The views of a scene show one set of named points, each view turned or mirrored, shifted and resized as a whole, with a little noise and some points left out.

Scene 1
View 1
J_719: -15 0 4 30 8 -3 7 18 -4 29 -14 7 17 5 -7 25 -20 23 21 -5 5 -22
J_160: -7 0 1 16 12 11 -13 -12 18 53 17 -6 -2 -2 -10 10 5 8 28 -5 -34 -14
J_505: -30 6 -18 32 16 4 18 19 -15 25 -18 5 33 16 -34 2 -6 8 11 10 2 -14
J_681: -29 11 -11 23 4 -3 23 10 0 15 -15 -1 23 11 -30 2 4 7 5 13 7 -19
J_774: -12 12 -7 2 -3 -2 8 -17 26 27 7 -20 2 -1 -29 -9 28 2 4 15 -18 -18
J_857: -18 8 -21 15 9 1 20 15 -19 9 -20 -10 38 15 -42 -14 1 9 -3 18 1 -11
J_458: -24 5 0 28 1 -9 18 16 -1 17 -19 7 19 8 -17 18 -10 16 13 2 14 -24
J_996: 12 -6 12 6 2 -5 -10 10 1 26 -9 -9 3 -8 0 19 -17 35 17 -7 -10 -20
J_271: -27 19 -12 5 -5 -3 19 -21 34 23 7 -19 5 5 -42 -18 41 -14 0 25 -9 -19
J_568: 5 -1 -3 7 5 -5 7 23 -23 9 -25 -10 28 3 -23 2 -15 30 1 5 0 -14
J_823: -44 11 -28 39 28 20 8 -4 3 50 7 8 27 19 -41 -3 10 -15 22 11 -23 -7
J_828: -6 8 2 7 -11 -15 16 4 11 7 -13 -13 10 -2 -23 2 8 16 0 13 10 -25
J_628: -19 9 -8 16 3 -2 13 4 7 21 -7 -7 14 5 -27 2 7 8 7 12 0 -19
J_6: 19 0 1 -10 -4 -8 2 2 -4 11 -10 -26 13 -6 -21 -8 4 27 -1 8 -13 -17
J_665: -22 5 -9 29 14 4 11 14 -8 29 -14 2 22 9 -24 10 -11 13 13 4 0 -17
View 2
J_681: 20 -7 -4 -20 16 17 -3 11 16 14 3 -1 -12 -8 -15 8 -3 -29 -27 -8 0 -16
J_505: 13 -4 -4 -8 10 21 -13 12 -5 17 3 -6 -8 -17 -6 12 1 -28 -16 -6 -2 -18
J_774: 23 -15 -24 -9 28 21 13 4 15 22 -22 24 2 19 1 -6 27 -5 -37 -3 17 -7
J_6: 2 19 -1 7 9 17 19 11 18 16 -3 9 15 1 6 10 30 5 -40 -1 -14 -2
J_628: 19 -10 -9 -14 21 17 1 9 15 16 -6 4 -5 -3 -9 6 9 -18 -28 -5 5 -11
J_458: 22 -10 5 -17 28 9 2 14 22 4 9 -6 -1 -27 -21 21 -4 -24 -14 -3 -7 -4
J_719: 17 -13 6 -4 31 9 0 19 10 5 5 -8 10 -36 -17 24 1 -17 -3 4 -8 2
J_857: 11 10 -2 -15 -8 23 -10 8 4 21 8 -7 -16 -3 -2 8 1 -29 -34 -12 -8 -25
J_665: 18 -10 -4 -8 18 16 -7 14 1 12 4 -7 -3 -24 -12 17 0 -26 -10 -2 -4 -11
J_823: 26 -31 -26 -12 22 28 -27 7 -25 24 -14 5 -17 -8 1 0 4 -38 1 -4 29 -28
J_828: 17 -1 -2 -15 19 11 15 11 33 12 -1 8 1 2 -14 10 14 -10 -40 -4 -6 -4
J_160: 18 -28 -21 12 47 18 5 11 -10 13 -23 16 20 -14 6 7 30 1 3 10 21 4
J_271: 33 -26 -29 -33 23 22 8 0 30 27 -24 27 -17 36 -6 -15 13 -21 -51 -10 31
 -18
J_568: 3 18 7 0 0 17 3 15 9 10 14 -11 6 -20 -4 19 11 -12 -25 -2 -22 -8
View 3
J_458: -52 0 15 31 -29 -13 -49 39 18 29 -19 15 15 -10 19 24 23 39 3 -8 -3 0
J_505: -65 -4 17 33 -21 -9 -45 38 23 24 -15 18 -5 -4 7 11 30 25 -1 1 -29 12
J_160: 6 8 7 29 46 7 -25 26 14 0 -21 -27 22 3 31 12 -7 31 23 -40 10 32
J_774: 19 -3 5 31 18 4 -46 22 10 -19 -22 8 13 -2 29 30 -1 26 -46 -37 -13 38
J_6: -4 -14 -27 64 -18 10 -32 33 40 -14 -33 -14 37 20 30 26 27 11 -41 -8 12
 36
J_857: -58 -16 2 46 -32 -2 -48 36 32 7 -20 22 -1 4 7 17 37 14 -34 8 -36 23
J_996: -12 2 -15 54 -8 4 -21 37 33 11 -32 -30 51 14 39 22 21 31 13 -19 44 14
J_681: -40 -7 12 31 -26 -8 -56 32 17 14 -19 23 8 -8 18 25 26 33 -24 -8 -19 10
J_568: -48 -12 -16 63 -41 1 -32 41 41 13 -29 -4 29 17 17 18 43 14 -15 5 8 16
J_665: -54 -3 5 42 -19 -4 -32 43 29 23 -23 -4 17 5 16 11 29 27 14 -3 0 9
J_271: 22 -3 22 16 10 -4 -70 16 -3 -19 -17 42 -7 -21 23 45 -4 35 -76 -39 -38 35
J_628: -23 -4 9 37 -10 -4 -49 28 17 6 -21 12 14 -3 23 25 15 32 -26 -17 -10 21
J_828: -7 -7 -6 46 -30 -5 -53 32 23 1 -26 15 31 -4 33 39 22 31 -43 -14 8 18
J_823: -42 2 38 9 36 -5 -45 24 3 12 -8 12 -26 -11 4 2 2 28 11 -27 -55 31
View 4
J_823: 10 20 10 1 3 27 -28 3 38 0 6 -1 -39 -11 5 38 2 -9 7 5 -44 -5
J_996: -12 -3 -29 -11 -7 -10 7 -17 1 -5 -4 -6 -9 -4 18 -5 -1 2 -3 -9 -48 7
J_719: 0 8 -20 -8 -15 -7 3 -9 -1 -9 2 0 -26 2 17 17 5 3 9 2 -53 -2
J_271: -19 4 18 9 3 4 -12 33 46 -10 7 9 -6 -19 14 26 27 -6 -11 -3 -2 -19
J_857: 0 31 -3 -3 1 12 -18 1 -1 -22 -13 3 -20 -23 22 14 22 3 6 22 -28 -15
J_505: 7 27 -6 -4 -5 12 -15 -2 2 -14 -4 2 -34 -12 16 27 13 3 13 16 -44 -12
J_6: -19 9 -16 -7 7 -2 -1 -8 4 -12 -15 -5 5 -24 23 -14 14 -1 -11 2 -24 0
J_681: 3 24 -3 -4 -5 5 -12 2 3 -16 -5 4 -26 -11 18 21 18 2 9 17 -35 -12
J_458: -2 13 -14 -6 -16 -9 3 1 -3 -16 2 6 -24 0 18 21 14 7 11 7 -41 -11
J_160: -9 -8 -9 -3 3 7 -8 -9 38 9 5 -9 -18 -6 9 11 -10 -9 -10 -18 -48 14
J_628: -6 11 -4 -1 -3 3 -8 6 15 -11 -1 1 -17 -12 16 17 15 0 1 3 -28 -9
J_828: -16 8 -8 -3 -5 -11 4 8 8 -17 -2 4 -3 -12 23 7 21 3 -3 3 -21 -11
J_568: -5 21 -19 -8 -2 0 -4 -13 -13 -19 -13 -2 -11 -17 23 -3 17 6 4 13 -37 -5
View 5
J_823: -43 46 0 -12 -25 -14 22 -28 23 -13 -4 -22 16 1 4 34 -22 -4 -56 13 -9 -39
J_828: 2 14 -8 -3 9 -3 0 -9 48 -25 -14 16 -7 -2 3 -6 11 2 -14 3 1 -2
J_6: 22 3 -6 -3 10 13 19 -7 46 -42 -17 14 8 -1 0 -3 2 20 -15 -4 23 -10
J_628: -15 23 -2 -8 -2 -10 4 -22 46 -23 -6 3 -6 -3 11 8 0 3 -39 5 -9 -9
J_665: -20 18 -2 -20 -5 -6 2 -36 40 -39 11 -2 5 -10 10 15 -3 -5 -41 1 -5 -14
J_505: -23 25 6 -16 -11 -11 6 -37 48 -35 10 -4 -2 -8 16 19 -9 1 -58 2 -11 -8
J_568: 11 1 2 -16 4 6 8 -35 57 -57 7 12 2 -11 13 7 1 12 -39 -5 10 1
J_160: -18 22 -19 -18 -4 13 15 -18 2 -28 -4 -8 38 2 -16 18 -8 -11 -5 8 19 -46
J_681: -16 25 1 -8 -2 -13 0 -26 49 -24 -4 2 -10 -5 11 9 0 0 -40 5 -13 -4
J_271: -21 45 -9 16 -4 -22 9 15 34 20 -44 4 -11 16 -5 1 -1 4 -17 19 -14 -24
J_996: 6 -2 -15 -27 11 18 0 -33 27 -59 10 7 24 -11 -6 0 9 -9 -3 -4 23 -18
J_857: -6 20 9 -5 -9 -10 14 -25 61 -34 -7 4 -10 -3 19 13 -8 18 -58 -1 -7 -1
J_719: -17 13 -8 -29 3 0 -7 -43 35 -47 19 2 11 -13 3 6 7 -18 -24 0 -1 -11
J_774: -10 25 -15 0 4 -2 7 0 28 -9 -27 7 6 4 -9 1 3 0 -6 11 5 -27
View 6
J_160: 1 13 -15 14 -28 16 5 -15 -25 -19 6 -28 7 -28 -19 -17 28 -34 46 -2 -40 0
J_665: 21 -28 -20 -3 -11 33 18 1 -16 -15 15 -15 -20 -5 21 -3 -4 -6 39 4 1 11
J_828: 36 10 -29 -11 5 3 -14 20 -15 -9 4 -19 -33 16 0 -6 -28 0 19 -8 0 9
J_996: 0 5 -26 -16 -42 16 -4 12 -37 -13 14 -51 -1 -13 3 -6 -31 -27 43 -5 -23
 -11
J_458: 19 -20 -14 -11 -9 36 15 7 -17 -16 18 -29 -41 7 25 -10 -19 -17 45 -9 8 10
J_271: 46 35 -13 24 41 -2 -15 -10 3 -19 -4 9 -56 18 -27 -26 34 -14 19 -19 -12
 28
J_6: 28 20 -39 -13 -15 -6 -23 23 -23 -5 -2 -25 -5 -2 -10 2 -38 -3 18 -3 -18 0
J_857: 43 -19 -28 -3 16 15 1 14 3 -11 1 6 -33 15 12 0 -6 16 13 3 12 23
J_823: 26 -33 -12 25 7 37 23 -22 -1 -19 3 17 -10 -17 3 -7 56 0 33 12 -13 23
J_681: 33 -18 -18 -3 9 26 10 7 -6 -14 9 -10 -41 8 16 -8 -4 -1 29 -4 8 19
J_628: 29 -4 -18 1 3 17 1 4 -10 -14 7 -12 -26 7 2 -10 0 -9 29 -6 -5 12
J_774: 29 32 -20 14 9 -2 -12 -1 -9 -16 -2 -9 -27 1 -28 -16 16 -17 22 -11 -26 12
J_719: 8 -23 -18 -11 -27 41 18 3 -24 -16 21 -36 -19 -4 25 -7 -16 -20 50 -1 -1 2
J_568: 24 -19 -37 -23 -20 15 -4 25 -19 -6 7 -23 -10 1 19 10 -42 7 23 5 2 5

Which points are out of place in each view (at most two, in the order of its rows)? Write - if all are in place.
view 1: J_271
view 2: J_505
view 3: J_458, J_665
view 4: J_681
view 5: J_628, J_774
view 6: J_828, J_857
